Each row is a point on a landscape with many valleys, with its height.
From any point a ball rolls to the lowest of the 5 points nearest to it. It stops when none of these is lower. Distance is the straight distance between rows; heights are no part of it.
Z_819 height 3.41: [ -3  28 -14   0  16   8   8   5 -15  21 -15   5  17   9  12 -16  -6 -10
 -10  -6]
Z_699 height 4.51: [-16  12  -3  -4   1  -2  -1  19 -17  20 -17 -12  14  -5  18 -26   0  -7
 -29 -14]
Z_597 height 1.34: [ -6 -11  14  -1  -7  -3 -13  -4   8 -15   1  -2  -9  -9  -4   6   8  10
   0  -3]
Z_290 height 2.53: [ 14 -19  25  -8 -31 -43  -9   3  15 -25  10   4 -34   2  -8   6   1  10
 -12  -4]
Z_653 height 5.05: [  2 -37  21   0 -22 -12 -11   3  13 -19   6 -14 -25  -7 -11   9  11  11
  -8  -1]
Z_953 height 4.62: [ -4  22  -7   0   9  11  -6   0 -16   8  -5  -8  11   1   9  -6   3  -7
  -3 -12]
Z_349 height 2.25: [ 27   3  14   0 -15 -41  -9  -4  19 -31  26   2 -12  -3  -9  10  -4  -3
   5   5]
Z_101 height 4.69: [  4  -4   8   3  -3   5 -13   1   0 -10  19 -24   3 -20  -1  15  13  -4
  15  -2]
Z_797 height 4.45: [  2  16  -1   3   1  15  -9   1 -17   4   9 -24  10 -10   7   5   9  -9
   9 -11]
Z_768 height 4.25: [ -8  -2 -19  -9  10  10  21  -3  13   5 -13  44   9   6   9 -12 -24   4
   0  24]
Z_188 height 3.40: [ -1   0  13   4   2  -7 -11  -5   9 -16   8   1  -5  -5  -7  10   4   8
  11   2]
Z_31 height 5.47: [  3  17 -14   7  17  14   7  -7  -9   9   3   8   8  13  -1   4  -4  -3
  20   4]
Z_130 height 2.24: [ 19 -14  21  -2 -28 -39 -12   2  18 -32  24 -10 -21 -10 -10  10   3   0
  -2   1]
Z_499 height 3.99: [ -9 -10  18 -11  -7 -19   3  -8  20 -10 -12  27 -12  -3  -4   0  -3  21
  -9   4]
Z_692 height 4.46: [ -9  15  -4   3   1   6  -8  15 -20  12  -9 -20  10  -1  13 -15   7 -11
 -19 -20]
Z_481 height 4.79: [  3 -49   8  -5 -17  11  -6  -5   3   6 -19 -21 -23  -4  -7  10  12   9
 -24  -9]
Z_635 height 3.39: [  3  -3   9  -1   3 -18   7  -3  22 -16  -3  32  -6  13  -8   0  -9  11
   2  13]
Z_663 height 4.88: [  1   6   4   3   3   9 -14  -3  -5  -7  11 -15   3 -12   1  11   7  -1
  14  -5]
Z_187 height 5.02: [ -4 -29  22  -3 -19 -15  -7   0  14 -17  -1   1 -24  -6  -8   5  10  15
 -11  -3]
Z_83 height 2.94: [ 11 -30  15   2 -18  -6 -10   7  16 -18  23 -33  -4 -22 -10  19  13  -4
   4   4]
Z_493 height 2.41: [  9 -14  18   6 -14 -17 -12   3  16 -25  24 -20  -8 -19  -8  13   9  -1
   9   5]
Z_22 height 3.55: [ 28   6   1  13   1 -28   7  -6  19 -19  29  11  -7   7 -11  10  -9  -8
  24  18]
Z_389 height 6.05: [-2 13 -5  0 14 10  0 -7 -1  2 -8 13  8  5  2  1 -5  0  8  1]
Z_876 height 5.82: [-17 -22   2 -13  -9   5  -9  -4  -4   7 -18  -3  -9 -13   5  -6   7   6
 -23 -11]
Z_631 height 5.86: [ 8 11  4  8 10  1 -1 -8  3 -5 18 -5  4 -4 -6 13  1  0 27  7]
Z_976 height 3.30: [ 20   5  10   9   1 -24  -2  -4  18 -21  18   9  -5   3 -11   9  -5   2
  18  12]
Z_211 height 4.13: [ -9  -5 -10 -11   7   1  20  -5  20  -2 -15  43   7   7   4  -9 -21  11
  -1  24]
Z_505 height 2.02: [  5 -12  20   1 -13 -25 -11  -1  16 -26  13   0 -16  -6 -10   7   5   8
   3   0]
Z_30 height 4.98: [-11 -24   4  -6 -10   9 -15   0  -2  -3  -8 -13  -9  -9   0   3  12   4
 -15 -11]
Z_636 height 4.29: [ -3  -6   0  -2  -5  16 -19   5 -10  -3   3 -26   1 -11   3   5  13  -7
  -3 -12]
Z_399 height 1.93: [ -2  38 -12  10  14   3  15  14 -21  27  -9  -5  20  15  12 -20  -5 -10
 -10  -8]
Z_557 height 4.38: [  5  15  -3   3  -3  15  -8   1 -17   3  17 -33  10 -16   7  12  12 -10
  14  -9]
Z_741 height 3.65: [ -2  -4  -9   6   9  -1  20   2  17  -7  -3  42   0  16  -2  -3 -15   3
  14  21]
Z_630 height 4.57: [  6  25 -10   5  12  13   2  -7 -15  11  12 -10  11   5  -1   8   1  -5
  21  -1]
Z_107 height 2.48: [  1 -10  16   3  -7  -9 -13  -2  11 -20  14  -9  -7 -13  -7  10   7   5
   8   1]
Z_380 height 3.44: [ 14 -36  32  -7 -36 -37   6   4  11 -13  -6  11 -48   1   1   5   1  18
 -19  -6]
Z_605 height 4.35: [  0 -29   7  -1 -13  13 -20   4   1 -10   7 -29  -6 -12  -6  11  13   0
  -4  -5]
Z_455 height 4.18: [ -4  20 -21  -3  16  12  17   1  -8  19 -14  19  17  12  12 -14 -16  -8
  -2   5]
Z_793 height 5.13: [-15  11  -6 -14   5  -2  -2   5  -9  18 -20   2  11  -8  16 -24  -5  -4
 -27  -6]
Z_173 height 6.06: [ -1  13 -14   6  18  14  10  -5  -3   8  -2  17  10  14  -1   3  -8  -3
  17   6]
Z_50 height 5.60: [-12 -34  10 -11 -16  -2  -3  -7   4   1 -16   2 -19 -12   2   1   9  15
 -21  -7]
Z_151 height 4.12: [ -5 -10   9  -1  -5   6 -17  -1   0 -11   8 -15  -3 -13  -2   8  10   2
   4  -6]
Z_270 height 2.29: [ 27 -17  17  -3 -31 -41  -9   3  19 -34  30 -19 -17 -18  -7  18   4 -10
  -3   1]
Z_494 height 5.04: [ 10  15  -9   9  14   9  12 -10  -7  12  20  -4   7   7  -9  13  -2  -4
  34  12]
Z_186 height 3.93: [ -6  29  -6   9   6   3   1  18 -24  17  -7 -20  16   3  11 -17   6 -10
 -15 -17]
Z_364 height 3.75: [ -2  -1   0   1  11  -5  11  -6  19  -9  -9  35   2  11  -4   0 -14   9
   7  16]
Z_757 height 4.89: [  7   8   5   9  11  -2  -1  -7   9 -10   9  11   1   4  -9   6  -2   4
  20  10]
Z_930 height 2.14: [ 19  -4  17   5 -14 -32  -9  -1  18 -27  27 -11  -9 -14  -8  12   3  -3
   9   6]
Z_538 height 4.34: [ -5   2 -11   0  14   8  13  -4  10   1 -10  33   7  10   1  -2 -14   2
   7  14]
Z_255 height 4.08: [ -1   0 -18  15  11   8  22   0   4   0  10  31  -2  17  -4   1 -11  -3
  28  18]
Z_848 height 4.81: [-10  -6   4  -3  -2   7 -15  -2  -2  -7  -3  -7   0  -9   0   5   7   2
  -2  -9]
Z_628 height 6.23: [-10  12 -12 -17  10   3   4  -5  -2  17 -22  16  14  -4  13 -20 -12   0
 -19   3]
Z_370 height 2.52: [ 10   5  -7  16  11  -4  13  -3  10  -6  16  21  -3  14 -10   6 -10  -1
  29  19]
Z_340 height 4.09: [ 12   9  -3  13  12  -1   9  -6   4  -1  19   6   2   6 -11  10  -4  -2
  32  15]
Z_825 height 4.49: [ -8   0  -5  -8  10   3  10  -9  15   1 -16  35   6   6   1  -4 -15   9
  -1  14]
Z_332 height 4.31: [ -1  20 -15   1  17  12   6  -3 -11  14 -11  10  14  11   6  -5  -8  -6
   3  -1]
Z_774 height 0.78: [ -2   3   7   0   8  -4  -4  -8  12 -11  -3  17  -1   3  -5   5  -3  10
   8   5]
Z_535 height 4.19: [  3  31  -9   6   8  12  -3   2 -21  13   2 -15  12   5   7  -2   3  -8
   5 -12]
Z_978 height 4.47: [ -8   7  -3  -2  -1  13 -14   6 -16   3  -6 -16   6  -5  10  -6   8  -8
 -10 -17]
Z_158 height 5.08: [ -7 -20  23  -5 -14 -21  -5  -3  15 -16  -4  11 -21  -4  -7   3   5  17
  -9  -2]
Z_851 height 4.61: [ -4 -36   3  -6 -13  13 -14   1  -2   0 -11 -23 -12  -6  -5   6  14   2
 -18 -10]
Z_283 height 2.32: [ 11 -21  19   2 -19 -23 -13   4  17 -26  22 -17 -15 -14 -10  11   9   2
   3   3]
Z_191 height 2.81: [  0  -3  18  -1  -2 -21  -2  -4  20 -18  -1  20 -11   3 -10   2  -2  13
   2   6]
Z_525 height 2.64: [ 14   4  14   8  -1 -19  -4  -5  14 -19  26  -9  -1 -14  -8  11   4  -2
  19   8]
Z_230 height 5.21: [ -8  12  -2  -2   7  10 -12  -4  -9   2  -6  -3   6  -5   6   0   3  -3
  -2 -10]
Z_568 height 4.68: [  0   7 -20  12  12  13  21  -2  -7  10  12  21   2  19  -6   3  -9  -6
  31  15]
Z_911 height 4.20: [  8  44 -20   9   6   9  16   4 -31  29  15 -26  15  18  -2  -3   0  -8
   9  -8]
Z_446 height 4.24: [-11 -17  -3  -8  -8  12 -14   8 -12   7 -13 -20  -1  -5   6  -8  11  -5
 -24 -15]
Z_715 height 3.16: [ -9 -22  -2  -8 -10   4  -4  15 -15  23 -21 -27   0  -4   7 -20   7  -9
 -40 -12]
Z_96 height 5.58: [  3  23 -26   7  11  19  19  -2 -22  23  10   2  10  20  -3   2  -6  -9
  21   2]
Z_550 height 5.61: [-14  -2  -3 -11  -1   5  -9   1  -8   6 -17  -1   4  -9   9 -11   4  -1
 -19 -13]
Z_863 height 4.07: [  8   8 -11  13  14   7  15  -6  -2   7  18   9   2  12 -10   9  -6  -4
  34  16]
Z_761 height 4.43: [ -4  20  -5   4   0  11  -9  11 -22  10   0 -24  11  -3  11  -8   9 -11
  -8 -19]
Z_213 height 4.40: [  1  28  -8   6   3  12  -4   4 -24   9   6 -25  12  -2   9  -2   7 -11
   3 -16]
Z_821 height 5.96: [-15 -15  15 -10  -6  -8  -4  -8  10  -7 -12  15 -12  -7  -3   0   4  16
 -10  -3]
Z_613 height 4.23: [  5 -20  -1  -2 -12  20 -17   7  -5  -5   9 -39   4 -13   0  12  15  -8
  -3  -9]
Z_220 height 3.45: [  6  -3 -14  20   4  -6  23   4   9  -5  21  34 -11  20  -7  -1 -11  -6
  33  22]
Z_638 height 3.92: [ 1  3 -2  6 12 -1  8 -7 13 -9 -2 25  2 11 -7  3 -9  5 13 12]
Z_2 height 5.29: [ -8  13 -16 -13  14   8  10  -5   0  16 -21  23  17   2  12 -18 -17  -1
 -13   8]
Z_520 height 6.68: [ -9  10  -7  -9  12   6  -1  -9   1   5 -16  17  10   0   6  -4  -7   2
  -6   1]
Z_201 height 3.88: [ -9  -9 -15  -3   4   3  30   2  20  -4  -9  53   1  10   8 -12 -24   5
   5  29]
Z_409 height 3.25: [  1  36 -22  10  13  10  19   7 -25  29  -3  -3  17  21   5 -13  -6 -12
   1  -5]
Z_273 height 3.47: [  3  35 -18   9  12  11  12   5 -24  25   0  -7  16  16   6  -9  -3 -11
   4  -8]
Z_805 height 3.29: [ 19   3  -3  17   5 -18  15  -3  13  -9  26  16  -5  13 -12   6  -9  -5
  31  21]
Z_859 height 5.09: [ -6   6 -17  -8  14  11  15  -6   5   9 -17  32  13   6   8 -10 -19   1
  -4  14]
Z_585 height 3.31: [  5   0  -2  10  10  -4  12  -1  15 -10   4  29  -2  15  -8   2 -12   1
  18  17]
Z_242 height 4.10: [-15  -1  -2  -4  -4   2  -6  21 -19  18 -17 -20   9  -5  13 -21   7  -9
 -31 -16]
Z_736 height 3.98: [  2 -26  -4  -4 -11  18 -17  11 -12  10 -10 -38  -1   0  -2  -3  12 -12
 -27 -15]
Z_198 height 6.64: [-10   8  -9 -13  11   4   4  -8   3   9 -19  24  10  -2   7 -12 -13   5
 -11   6]
Z_561 height 3.66: [ -3  -8   7 -11   1 -15  19  -6  26  -9 -13  44  -4  11  -3  -7 -19  16
  -5  20]
Z_994 height 4.90: [ -5  13 -15  -4  17  13  10  -4  -2  13 -14  22  14   9   7  -7 -13  -4
   2   5]
Z_217 height 3.61: [ -9  33  -8   4  12  -5  19  23 -14  31 -17  -3  28   6  19 -32 -15  -2
 -23   3]
Z_97 height 4.26: [ 12 -12  -5   0 -12  24 -11  13 -12   1  14 -52  12 -16   2  15  17 -17
  -2 -10]
Z_374 height 3.96: [  5  33 -14   5  12  14   7  -1 -23  19   5 -10  14  12   3  -2  -1  -8
  11  -8]
Z_608 height 6.67: [-11   4   2  -7   7   3  -6  -8   3  -2 -12  11   2  -3   3   0   0   6
  -3  -4]
Z_645 height 1.07: [  3  -4  17   4  -5 -16 -11  -3  15 -22  11   2  -9  -5  -9   7   5   7
   8   3]
Z_438 height 4.64: [  7  41 -12   9   1   7   8   6 -31  20  15 -35  14   2   4  -2   8 -10
   7 -14]
Z_658 height 4.32: [  5  12  -7   5  -8  18  -8  14 -24   6  12 -43  12  -9   9   0  14 -16
  -3 -18]
Z_475 height 4.11: [ 14 -30  -1  -6 -11  24 -19   8  -7   6  -4 -52   3  -2  -9   8  13 -12
 -19 -11]
Z_199 height 4.41: [ -6   4   2  -5  11   0   2  -8  12  -4 -12  25   3   3  -1   0  -6   9
   1   6]
Z_576 height 5.17: [-13 -22  17 -13 -14 -15   2  -8  13  -5 -15  17 -21 -10   1   0   3  23
 -15  -1]
Z_105 height 5.36: [  5  19 -22   6  11  16  19  -5 -17  21  22  -1   7  17  -8   9  -4  -7
  34   9]
Z_785 height 4.87: [  0 -44  22  -3 -25 -14   1   0  12  -8  -8  -1 -33  -5  -6   8  10  20
 -16  -4]
Z_6 height 7.07: [-16   1  -2 -17   2   1  -4  -6  -3   9 -20   9   3 -10   9 -13  -2   3
 -20  -7]
Z_801 height 6.44: [ 2  9  4  5 10  5 -6 -7  1 -5  7 -1  4 -3 -3 10  3  2 17  0]
Z_143 height 4.53: [-10 -30  12  -5 -14  -2 -11  -2   7 -10  -6  -4 -17 -10  -5   5  11  13
 -11  -6]
Z_814 height 5.22: [  1  21  -8   2  14  13  -1  -5 -12   9  -1   0  11   6   2   1  -3  -4
  12  -5]
Z_470 height 4.76: [-10  18  -6  -3   6   5  -5   9 -16  13 -14  -5  13  -1  13 -16   1  -9
 -16 -14]
Z_862 height 1.90: [ 11 -40   2  -6  -8  10  -3   0 -10  30 -29 -38 -10   2  -3  -8  10  -6
 -45 -12]
Z_367 height 4.37: [ -3 -25  29  -9 -22 -30   4  -3  17 -13  -9  17 -32  -4  -2   3   3  22
 -15  -1]
Z_88 height 4.39: [-10 -31   0 -11 -13  10  -8   0  -8  12 -19 -17 -10  -8   3  -5  12   0
 -28 -13]

Where does a ball stop that starts at each point below?
Z_6 => Z_399
Z_859 => Z_370
Z_187 => Z_645
Z_785 => Z_645

Call two points neighbours if one is among the 5 nearest of the other. Go from one point of each pair to the other, from neighbour to neighbour, staying as low as possible. Name the highest point that can't be avoided.
Z_399 / Z_370 => Z_213
Z_930 / Z_774 => Z_191
Z_370 / Z_645 => Z_976
